Each row is a point on a landscape with many valleys, with its height.
A ball rolls from a point to whichever of its 2 nearest points has the largest drop for the distance, and stops where none of them is lower. Distance is the straight distance between rows; heights are no part of it.
Z39 h=599: 9; 3; -17; 13; -3; 0; -14; -3; 7; -6; 29; -2; 3; -9; -6; -4; -8; -9; 11; -2; -11; -1; -1; 4; -1; 22; -9; -4; 4; 5
Z568 h=843: 0; 5; 4; 4; 6; -3; 5; -2; -11; -11; -7; 3; -2; 5; 9; 10; -4; 11; -4; 3; 4; 13; -4; 5; 0; 2; 0; 6; -6; -10
Z357 h=756: 4; 6; -4; 14; -6; -2; -9; 10; 2; 17; -14; 10; -2; -13; -2; 7; -5; -10; 1; -2; -8; -3; -2; 0; 11; -19; 20; 7; 0; 13
Z359 h=634: -5; -1; 12; 6; 12; 2; -1; -5; -4; 5; 7; 0; -12; 6; 17; 4; 0; 13; 1; 3; 5; 7; 1; 3; -12; 8; -6; 4; 4; -18
Z361 h=557: 0; 1; -1; 7; 0; 4; -10; 6; 14; 24; 13; 2; 3; 0; -6; -6; 9; -15; 6; -6; 4; -8; 5; -2; 4; -11; 11; -2; 10; 10
Z838 h=509: -9; -21; 16; -7; 2; -6; -1; -7; 1; -17; 18; -9; 6; 16; -2; -14; 6; 12; 2; 2; 12; 6; 0; -8; -12; 4; -23; -2; 11; -17
Z245 h=491: -10; 1; -2; 4; 14; 18; -2; -5; 8; 1; 25; 0; 4; 17; -2; -6; -1; 5; -7; 6; 8; 2; -4; -6; -3; 3; -4; -3; 4; -9
Z164 h=404: -7; -11; -8; -15; -12; 16; 10; -3; 5; 10; -2; 5; 9; 17; 4; -14; 4; 2; -8; -7; 6; -14; -1; -1; 9; -6; -5; -2; 1; 9
Z703 h=874: -2; 0; -7; -10; -3; 7; 11; 3; -1; 17; -22; 7; 1; 7; 2; -4; -2; -7; -11; 3; -2; -1; -1; -2; 7; -16; 4; -8; -3; 5
Z64 h=676: 6; -1; 2; 1; -1; -7; -11; 1; 9; 9; 9; -6; -1; -17; -16; 0; 14; -11; 10; -6; -8; -16; 11; -5; 6; 6; 2; 9; 2; 4
Z381 h=790: 0; -12; 3; -22; -8; 0; 5; -2; 4; 9; -13; -2; 0; 1; 1; -3; 8; 1; -4; -9; -2; -13; 7; -6; 12; 0; -3; 3; -3; 5
Z688 h=193: 0; -13; 0; 2; 6; -2; -4; -12; 10; -9; 22; -16; 4; -3; 0; -5; 7; 10; 10; -6; -2; -3; 5; 1; -6; 19; -13; 3; 8; -8
Z650 h=617: 0; 0; -6; 17; 15; 2; -10; 5; 5; 13; 13; 3; 14; -1; 1; -4; -9; -16; 0; -13; 5; 13; -1; 13; -2; -12; 9; -4; -1; 25
Z617 h=850: 3; 17; -2; 25; 1; 0; -3; 0; 0; 6; -1; 12; -6; -4; 0; 13; -7; -4; 1; 10; -2; 5; -9; -2; -11; -1; 16; -7; 3; 0
Z182 h=696: 8; 2; -1; 8; 5; 0; -9; -4; 6; 5; 11; -12; -5; -20; 8; 12; 0; 1; 7; -7; -7; -2; 2; 2; -5; 18; 9; 1; -2; -6
Z302 h=689: 4; -15; 7; -26; -3; -13; 4; 6; -7; -23; -21; -9; -10; -8; 6; 9; -7; 13; -7; -11; -3; 6; 5; 1; 2; 4; -3; 3; -16; -1
Z979 h=403: 7; 3; -1; 2; -13; -10; -4; -7; 7; -12; 16; 6; 1; -1; -21; -3; 7; -2; 11; 9; -4; -11; 4; -3; -1; 6; -7; 0; 11; 0
Z628 h=667: 9; 12; -10; 18; 13; -5; -11; 5; -3; -4; 10; -10; 8; -18; 2; 6; -10; -13; 6; -15; -7; 12; -1; 9; -1; 9; 11; -1; -8; 13
Z702 h=593: -2; -18; 18; -4; 3; -17; -6; -11; 1; -15; 6; -9; -4; -1; 5; -7; 0; 15; 6; -4; 2; 8; 1; 1; -7; 4; -13; 3; 8; -16
Z873 h=652: 2; -11; 7; -15; 1; -10; 5; -1; -9; -16; -16; -5; -5; 0; 11; 2; -7; 16; -10; -5; 2; 12; 0; 2; -3; 2; -6; 2; -9; -9
Z906 h=464: 10; 5; -9; 2; -7; -6; -2; -9; 2; -12; 5; 8; 3; -1; -24; -6; -5; -2; -1; 5; -8; -4; -2; 1; 6; 4; -6; -4; 8; 9
Z224 h=402: -8; -10; 7; -17; -4; 10; 11; -3; 1; -5; 13; -5; 9; 20; -5; -15; 16; 3; -1; 0; 19; -12; 7; -8; -6; 3; -14; -1; 5; -7
Z363 h=561: -4; -2; 9; -6; -6; 1; 3; -6; 3; 7; 3; 10; -5; 13; 0; -3; 6; 3; 0; 11; 9; -6; 2; -2; -7; -6; -9; 0; 10; -12
Z31 h=562: 0; -17; 19; -16; -5; -22; -4; -10; 1; -16; 1; -6; -6; -5; -6; -7; 3; 11; 7; -3; -2; -2; 4; -1; -5; 0; -14; 3; 4; -6
Z930 h=868: -1; 2; 6; -7; 2; -1; 11; 7; -19; -11; -21; 6; -3; 8; 19; 8; -7; 8; -12; 4; 6; 15; -6; 5; -2; -2; -4; 3; -13; -10
Z385 h=592: -1; -2; 11; 7; 1; -1; -4; -8; 9; 6; 20; -4; -8; 2; 11; 9; 7; 7; 12; 8; 4; -2; -1; -6; -16; 15; -2; -7; 13; -18
Z818 h=445: -3; -14; 11; -16; -5; -8; 8; -5; -2; -17; 13; -10; 9; 11; -13; -15; 14; 5; 7; -2; 14; -9; 9; -8; -9; 7; -21; 0; 3; -10
Z73 h=540: -7; 10; -9; 9; 11; 9; 2; 4; -4; 12; -3; 4; 8; 7; 11; -5; -4; -10; -9; -8; 8; 7; -9; 10; 6; -14; 11; 4; -11; 9
Z968 h=597: -7; -13; 8; -17; -14; 0; 11; -5; -1; 7; -9; 10; -2; 17; 6; -6; 3; -1; -5; 12; 9; -8; -1; -4; -7; -10; -15; -7; 4; -6
Z716 h=410: 0; 21; -3; 19; 15; -3; 1; 5; -12; -8; -10; 2; 12; -1; -6; 3; -11; -10; -8; 3; 3; 21; -8; 4; -4; -10; 11; -2; -9; 6
Z384 h=819: 1; -3; -8; 7; 2; 10; -4; -7; -1; -13; 21; 3; 8; 10; -2; -6; -6; 6; -5; -3; 1; 1; -10; 4; 7; 13; -10; 5; 1; 0
Z733 h=621: 6; 11; -4; 14; -1; -1; -9; -3; 12; 13; 13; 5; -2; -10; -6; 8; -3; -10; 7; 5; -2; -6; -5; -6; -12; 5; 13; -10; 9; 2
Z200 h=829: -5; -20; -4; -21; -21; -6; 10; 1; 2; 7; -33; 6; -4; 2; 8; 7; -1; -1; -3; 6; -8; -11; 3; -9; 1; -6; -1; -11; -10; 10
Z382 h=534: -15; 1; 1; -7; 10; 24; 4; -2; 7; 6; 20; 1; 4; 22; -3; -16; 6; 0; -11; 5; 18; -5; 4; -7; -2; -5; -9; -2; 3; -5
Z592 h=494: 5; 20; -8; 14; 13; -5; 2; 7; -13; -20; -8; -7; 7; -5; -9; 9; -6; 1; -1; 1; -3; 20; -8; 3; 1; 3; 10; 1; -9; 0
Z894 h=708: 3; -7; 16; 4; -1; -18; -9; -4; 2; -13; -4; -7; -17; -19; 2; 16; -1; 14; 12; 4; -9; 5; 1; -2; -10; 8; 0; 4; 5; -13
Z98 h=484: -2; -9; -8; -9; 3; 11; 3; 4; 6; 23; -8; -1; 9; 8; 4; -18; 6; -9; -3; -14; -1; -7; 3; -1; 14; -18; 6; -6; 3; 13
Z110 h=578: 7; -2; -6; 15; 6; -11; -4; -3; -3; -20; 12; -11; 0; -11; 3; 11; -6; 13; 10; 0; -10; 14; -12; 7; 0; 23; -1; 2; -2; -6
Z119 h=636: 9; 6; -3; 0; 10; -4; -5; -5; 5; -2; 0; -10; -5; -14; -11; 2; 4; 2; 2; -2; -8; -1; 9; -2; -1; 8; 3; 3; 2; -7
Z919 h=647: 10; 10; 0; 14; -2; -6; -7; -1; 5; 6; 5; -2; -9; -17; 0; 18; -5; -2; 10; 7; -9; -2; -5; -8; -13; 14; 16; -11; 6; -6
Z496 h=465: 1; -9; 8; -1; -12; -11; -4; -8; 7; -14; 14; 6; -1; 8; -10; -1; 5; 8; 10; 7; 5; -4; -3; -3; -5; 4; -10; -1; 14; -7
Z545 h=646: 1; 11; -7; 21; 17; -7; -8; 4; -4; 0; 14; -2; 17; -7; 3; 4; -10; -17; 1; -9; 3; 17; -5; 10; -5; -4; 10; -1; -8; 20
Z267 h=165: 4; -13; 8; 4; -5; -20; -8; -8; 9; -18; 21; -12; -2; -9; -5; 3; 6; 10; 23; 7; -7; -2; 1; -2; -8; 15; -13; -3; 11; -11
Z635 h=573: 6; -7; 1; -14; -7; -8; 11; -11; -5; -19; -11; 6; -1; 6; -13; -5; -4; 9; -10; 9; -2; -1; -3; -5; -2; 2; -11; -9; 2; -1
Z734 h=612: 5; -2; -12; 15; -1; 7; -9; -3; 6; -6; 35; -5; 8; 0; 3; 3; -8; -5; 7; 2; -4; 2; -15; 0; -4; 26; -7; -11; 9; 1
Z324 h=564: -7; -8; 16; -1; -1; 1; -2; -6; 6; 3; 18; -3; -4; 7; 8; -4; 11; 7; 10; 2; 14; -6; 7; -3; -15; 7; -9; 4; 11; -16
Z657 h=479: -3; -20; 17; -18; -2; -10; 4; -9; -1; -11; 3; -4; 2; 13; 1; -14; 6; 9; -1; 0; 11; -3; 4; -5; -10; 1; -19; -3; 4; -12
Z179 h=911: -6; 22; 2; -3; -5; 7; 15; 30; -24; -2; -30; 6; -5; -4; 12; 12; -2; -10; -4; 9; 0; 12; 2; 5; 0; -14; 5; 4; -15; -3
Z296 h=671: -5; 2; 6; -8; 6; 10; 6; 7; 0; 29; -9; 4; -10; 9; 11; -8; 12; -8; -1; 6; 1; -10; 11; -4; 6; -14; -5; 0; 3; -3
Z555 h=800: -4; -13; 0; 0; 2; 13; -3; -6; 4; -16; 30; -5; 10; 12; -2; -10; 0; 14; -1; -4; 6; 1; -2; 0; 0; 17; -18; 4; 9; -4
Z864 h=651: -4; -5; 2; -16; -6; 5; 13; 9; -6; 26; -22; 8; -9; 8; 17; 0; 4; -6; -5; 11; -4; -9; 7; -6; 6; -14; -7; -6; -1; -3
Z478 h=894: -3; 14; 4; 0; -3; 2; 10; 13; -18; -3; -24; 8; -6; 1; 14; 14; -3; 1; -5; 8; 4; 11; -1; 6; 2; -8; 3; 8; -12; -8
Z106 h=517: 0; -6; 13; -6; -4; -11; -1; -9; 1; -5; 0; 4; -8; 2; -2; 0; 5; 10; 4; 5; 3; -2; 4; -2; -5; 1; -8; 2; 7; -10
Z668 h=325: 4; -3; 9; -5; -16; -15; -4; -4; 5; -4; 5; 4; -5; -10; -23; 2; 12; -1; 13; 6; -6; -20; 8; -7; 4; 4; -2; 6; 7; 0
Z653 h=575: -12; 1; -3; -4; 7; 18; 3; 1; 9; 20; 10; 2; 0; 17; -1; -19; 10; -11; -5; 2; 12; -6; 4; -3; 3; -14; -1; -3; 4; 4
Z217 h=207: 3; -14; -4; 7; -1; -9; -7; -7; 11; -15; 30; -17; 3; -9; 2; 1; 4; 8; 20; 5; -10; 1; -2; -1; -7; 28; -16; -5; 12; -8
Z153 h=745: 0; -7; 1; -12; -10; 1; -1; -5; 7; 1; 9; -3; 4; 2; -6; -10; 14; 3; 3; -8; 3; -15; 9; 0; 7; 5; -8; 9; 3; 2
Z499 h=853: 1; -5; -8; -15; -13; 1; 11; 5; -4; 7; -32; 5; -2; 1; 6; 6; -5; -1; -8; 1; -7; -2; -1; -4; 9; -10; 5; -6; -11; 8
Z69 h=473: -9; 11; -5; 16; 12; 3; 3; 9; -5; 21; -9; 8; 7; 3; 9; -2; -7; -15; -3; 2; 7; 13; -8; 11; 0; -27; 16; 0; -8; 13
Z158 h=709: -5; -2; -3; -9; -18; 7; 12; 25; -15; 12; -45; 7; -9; -6; 14; 15; -9; -10; -5; 13; -13; 0; 1; -3; 6; -15; 4; -6; -10; 5
Z651 h=73: 11; -6; -7; -6; 4; -8; -5; -4; -3; -19; 2; -8; -5; -14; -5; 0; -3; 8; 2; -7; -13; 0; 6; 8; 10; 15; -9; 12; -6; 3
Z921 h=361: -7; 18; -10; -4; -3; 2; 18; 15; -20; -9; -28; 0; 12; 6; 8; 7; -7; -7; -10; 5; 5; 11; -9; 0; 0; -10; 6; -2; -21; 6
Z566 h=723: 2; -2; 4; 2; -2; 4; -7; -7; 10; 5; 15; -3; -1; 0; 2; 0; 12; 3; 8; -8; 3; -11; 5; 0; -2; 9; 0; 6; 9; -3
Z27 h=880: -1; 10; -3; 13; -1; 4; 1; -3; 2; 6; -1; 15; -1; 6; -6; 3; -4; -2; -4; 13; 1; 0; -7; -1; -4; -8; 5; -3; 7; -5
Z708 h=895: -4; 4; -6; -2; -3; 8; 8; -4; -1; 12; -8; 13; 1; 12; -5; -6; -3; -4; -12; 12; 2; -1; -7; 1; 0; -14; 1; -6; 2; -1
Z91 h=522: 6; 1; -7; -8; -10; -3; 7; -8; 0; -7; -8; 10; 2; 5; -14; -5; -3; 2; -8; 5; -4; -4; -4; -1; 6; -4; -3; -3; 1; 7
Z830 h=609: -8; 4; 2; -2; 4; 15; -2; 1; 12; 14; 20; -4; 3; 12; -4; -13; 18; -6; 6; 0; 15; -12; 7; -5; -4; -1; 0; 1; 9; 0
Z318 h=675: -2; 6; -1; -9; -7; 7; 13; 14; -12; 19; -31; 12; -12; 1; 13; 7; -5; -7; -8; 15; -8; -2; 3; -1; 3; -16; -1; -3; -5; 0
Z11 h=677: 7; 1; 4; 13; -4; -12; -8; -3; 2; -8; 1; 1; -12; -16; -3; 18; -5; 9; 8; 6; -9; 2; -2; -4; -7; 10; 9; -1; 5; -7
Z355 h=642: 0; 6; 6; 0; -14; -4; 6; 7; -12; -11; -30; 10; -8; -10; -4; 12; -9; 7; -5; 7; -7; 0; -6; 1; 6; -9; 12; 4; -10; 6
Z306 h=749: 2; -8; 19; -1; -1; -21; -7; 3; -4; -25; -15; -7; -19; -14; -2; 14; -9; 16; 6; 6; -8; 15; 1; 2; -6; 0; 1; 5; 0; -10
Z90 h=541: 1; 0; 3; -4; -14; -7; 10; -2; -11; -16; -25; 13; -6; 3; -2; 7; -12; 11; -7; 14; -4; 5; -8; 2; -1; -7; -1; -4; -5; 1
Z292 h=633: -8; 4; -3; 5; 11; 20; -7; 1; 17; 13; 31; -12; 6; 7; -3; -14; 11; -9; 7; -8; 11; -7; 7; -3; -7; 6; 2; -4; 9; 10
Z348 h=827: 5; 3; -13; -1; 4; 0; 2; -3; -11; -16; -2; -2; 9; 1; 3; -2; -7; 5; -8; -12; 0; 4; -6; 9; 13; 10; -2; 8; -11; 7
Z424 h=648: 2; 1; -8; 8; 8; 7; -10; -4; 14; 7; 31; -10; 7; -3; -5; -9; 4; -16; 7; -10; 1; -4; 7; 0; -7; 12; -4; -6; 7; 10
Z309 h=661: 8; 3; 0; -4; 4; -4; -7; 1; 5; 9; -8; -6; -4; -14; -15; 0; 4; -9; -2; -4; -12; -7; 11; -6; 8; -2; 7; 6; 2; 4
Z173 h=693: -8; 7; -2; 0; 13; 14; 3; 5; -1; 25; -4; 6; -6; 10; 10; -8; 2; -6; -8; 4; 5; 0; 1; 3; 5; -14; 1; -2; -2; 1
Z156 h=766: 3; 4; -6; -16; 1; 2; 7; 9; -9; -5; -24; -6; -2; -2; 5; 6; -1; 4; -13; -10; -2; 6; 2; 2; 7; -2; 7; 1; -16; 1
Z850 h=744: -4; -3; 3; -2; 8; 13; 2; -9; -1; -1; 9; -2; 0; 11; 8; -4; 0; 13; -8; -6; 8; 1; -1; 3; 0; 5; -3; 4; 0; -5
Z30 h=304: 2; 10; -6; 14; 11; 0; 0; 0; -2; 3; -4; 8; 10; 1; -11; -3; -12; -10; -10; 0; 0; 12; -5; 7; -2; -17; 8; -4; -2; 12
Z693 h=785: -1; -2; -3; 0; -1; 9; -6; -3; 9; -14; 32; -9; 11; 9; -10; -9; 7; 2; 8; 1; 7; -7; 4; -3; -2; 16; -17; -1; 12; -4
Z79 h=356: -7; -16; 3; -23; -12; 10; 12; -3; 2; 5; -1; -2; 6; 16; 6; -14; 11; 4; -4; -5; 12; -16; 5; -7; -2; 0; -13; -5; 1; 2
Z392 h=707: 0; 0; -2; 8; 3; 6; -5; -9; 11; 7; 24; -13; -2; -9; 10; 3; 3; 3; 12; -7; -2; -7; 1; 1; -7; 23; 2; -1; 5; -2
Z251 h=444: -10; 8; -3; 16; 21; 12; -3; -3; 2; 7; 21; 5; 1; 13; 2; 2; -8; -2; -8; 7; 5; 13; -11; -5; -6; 2; 3; -7; -2; -8
Z811 h=538: -6; -14; 16; 1; 3; -8; -3; -7; 7; -8; 22; -11; 1; 5; -1; -5; 10; 10; 13; 4; 8; 3; 1; -5; -17; 11; -16; -2; 12; -21
Z389 h=717: 1; 1; 1; 4; 0; 1; -5; 7; 4; 29; -12; 6; -3; -3; -3; -2; 3; -13; 2; -1; -7; -7; 5; -5; 13; -22; 13; 2; 6; 6
Z209 h=815: -1; 9; 1; 6; -9; 1; -3; 16; -7; 4; -30; 7; -7; -18; -9; 9; -7; -8; -3; 3; -10; 0; -1; -1; 10; -17; 21; 5; -5; 11
Z406 h=233: 3; -10; 9; -4; -8; -22; -5; -8; 6; -16; 13; -4; -6; -12; -15; 1; 9; 5; 19; 4; -7; -12; 8; -2; -3; 10; -10; 6; 7; -4
Z421 h=769: 0; -8; 3; -13; 0; 5; 6; -6; -1; 2; -8; 2; -1; 6; 10; -2; 3; 9; -7; -8; 4; -4; 2; 1; 5; 1; -2; 5; -3; -2
Z131 h=146: 8; -5; -7; 5; 0; -3; -9; -8; 4; -12; 17; -8; -1; -12; -1; -1; 0; 7; 10; -7; -10; -4; 3; 4; 3; 22; -10; 8; 5; -1
Z248 h=682: 9; 5; -9; 8; 7; -1; -13; 5; 6; 2; 5; -14; -1; -23; 0; 10; -3; -10; 5; -14; -12; 3; 5; 5; 4; 12; 11; 7; -5; 6
Z141 h=587: 2; 6; -8; 12; 11; 4; -7; 0; 5; 13; 7; 0; 4; -4; 3; -3; -1; -10; -2; -14; 0; 6; 0; 7; 4; -4; 12; 2; -2; 11
Z695 h=768: 1; 2; -6; -4; -6; 8; -4; -3; 9; -3; 22; -1; 11; 6; -14; -12; 10; -7; 3; -4; 7; -12; 6; -1; 3; 6; -11; 2; 8; 5
Z376 h=691: -3; -1; 8; -6; 0; 1; 2; 6; 3; 25; -9; 2; -3; 1; -2; -6; 17; -10; 3; 1; -4; -14; 11; -10; 11; -13; 5; 2; 3; -3
Z262 h=803: 4; 5; 9; 6; -2; -12; -2; 4; -10; -19; -13; 0; -9; -8; 1; 16; -5; 14; 2; 4; -3; 13; -4; 7; -1; 2; 7; 6; -5; -8
Z625 h=619: -2; -18; 20; -9; 2; -16; -3; -7; -7; -18; -8; -6; -6; 2; 12; -8; -7; 15; -4; -6; 5; 17; -4; 3; -7; -2; -13; -1; 2; -12
Z323 h=658: 6; 3; -6; 4; -2; -1; -12; -1; 12; 6; 24; -9; 4; -10; -9; -5; 9; -11; 13; -9; -6; -13; 10; -1; -1; 15; -4; 2; 7; 5
Z329 h=719: -7; 6; -3; 3; 18; 18; 2; -4; 1; 12; 6; 2; -2; 12; 8; -8; 1; 2; -12; -3; 10; 3; -2; 3; 2; -3; 2; 4; -5; -2
Z806 h=613: -1; 4; 9; 7; 9; 1; -3; -4; 6; 13; 9; -5; -15; -6; 14; 10; 6; 7; 7; 2; 1; -1; 7; -1; -13; 10; 1; 1; 5; -15
Z494 h=628: -4; -6; 6; -13; -12; -1; 11; -1; -6; 10; -23; 12; -10; 8; 13; 3; -4; -1; -6; 12; 0; -3; 2; -1; -1; -12; -10; -4; -1; -6
Z454 h=519: -3; -7; -3; 1; 4; 5; -5; 8; 10; 25; 5; 3; 8; 6; -2; -19; 4; -16; 4; -9; 3; -4; 3; 2; 11; -23; 8; -4; 9; 18
Z847 h=389: -1; 10; -7; 17; 18; 7; -3; -1; 2; 6; 14; 5; 8; 7; -7; -2; -9; -10; -8; 1; 5; 12; -6; 2; -6; -6; 8; -7; -1; 5
Z479 h=740: 1; 15; 1; 10; -9; -7; -2; 13; -11; -14; -19; 7; -7; -16; -5; 18; -5; 4; 1; 4; -4; 5; -3; 3; 5; -5; 17; 11; -10; 6
Z294 h=808: 2; -19; -7; -23; -16; -3; 7; 1; 3; 8; -23; -1; 2; 3; 3; 0; 1; -3; -2; -6; -8; -17; 3; -10; 14; -3; -1; -8; -10; 13
Z959 h=545: 7; 9; -8; 14; 10; -3; -3; -3; -7; -16; 5; -5; 5; -2; -2; 9; -7; 8; 0; 0; -3; 15; -9; 2; 3; 10; 4; 2; -6; -5
Z964 h=451: -3; 4; -6; -5; -9; -2; 19; 4; -18; -15; -28; 7; 3; 7; 8; 9; -13; 2; -12; 11; 2; 9; -10; 1; 1; -4; 2; -7; -17; 3
Z967 h=223: -6; 18; -8; 4; -4; -2; 10; 9; -15; -1; -24; 6; 11; 1; 1; 4; -10; -10; -9; 5; 0; 10; -10; 6; 5; -19; 15; 1; -14; 10
Z603 h=849: 5; -3; -10; -4; 0; 5; 0; -7; 1; -3; 4; 1; 6; 2; -4; -8; -1; 1; -9; -12; -1; -6; 0; 6; 11; 3; -5; 4; -2; 8
Z750 h=591: 2; 8; -3; 8; -3; 4; -9; -2; 15; 13; 21; 5; 1; 2; -7; -1; 7; -10; 9; 3; 7; -10; 1; -4; -5; -2; 6; -6; 11; 2
Z427 h=812: 3; 18; -2; 18; -3; -4; 1; 1; -10; -6; -12; 11; -3; -7; -2; 11; -7; 3; 0; 7; -2; 5; -8; 5; -2; -5; 15; 1; -3; 3
Z958 h=873: -3; 20; 3; 4; -7; 4; 4; 26; -16; -1; -33; 6; -8; -11; -1; 12; -7; -6; -5; 6; -4; 9; 1; 1; 2; -15; 16; 3; -10; 4
Z203 h=614: 5; 8; -6; 5; 14; 6; -5; -7; 6; 6; 8; -5; 2; -2; -3; -2; 2; -1; -4; -7; -1; 3; 2; 4; -2; 5; 5; 2; 1; -4
Z621 h=799: 4; 11; -8; -2; 3; -3; 5; 4; -13; -12; -13; -2; 6; -3; 3; 6; -5; 2; -7; -7; 2; 10; -4; 7; 7; -1; 8; 8; -15; 2
Z792 h=378: -5; 10; -5; 11; -2; 1; 5; 12; -8; 16; -22; 8; 7; -3; 2; -2; -10; -13; -6; 2; -1; 7; -8; 7; 6; -29; 18; 0; -6; 12
Z369 h=730: 6; -13; -1; -26; -7; -3; 5; 8; -2; -8; -26; -6; -6; -9; 3; 8; -2; 6; -10; -11; -7; -4; 5; -5; 9; 2; 3; 1; -17; 6
Z3 h=579: 9; 7; -12; 16; 1; -2; -9; -6; 0; -9; 15; 4; 3; -6; -4; 3; -8; -3; 5; -3; -6; 6; -8; 5; 2; 13; 1; -1; 1; 5
Z656 h=448: -2; -9; -9; -13; -3; 13; 4; 1; 2; 11; -9; 1; 8; 5; 8; -12; 2; 1; -9; -18; -2; -11; 0; 0; 17; -5; 4; 2; -4; 15

Two balls start at each pair of points below. Name the first point that both come to, or write never.
Z158 and Z200 => never
Z555 and Z702 => never
Z27 and Z708 => never
Z806 and Z568 => Z79

For each start below, name the point where the ball stops.
Z64 => Z30
Z348 => Z267
Z478 => Z79
Z359 => Z79
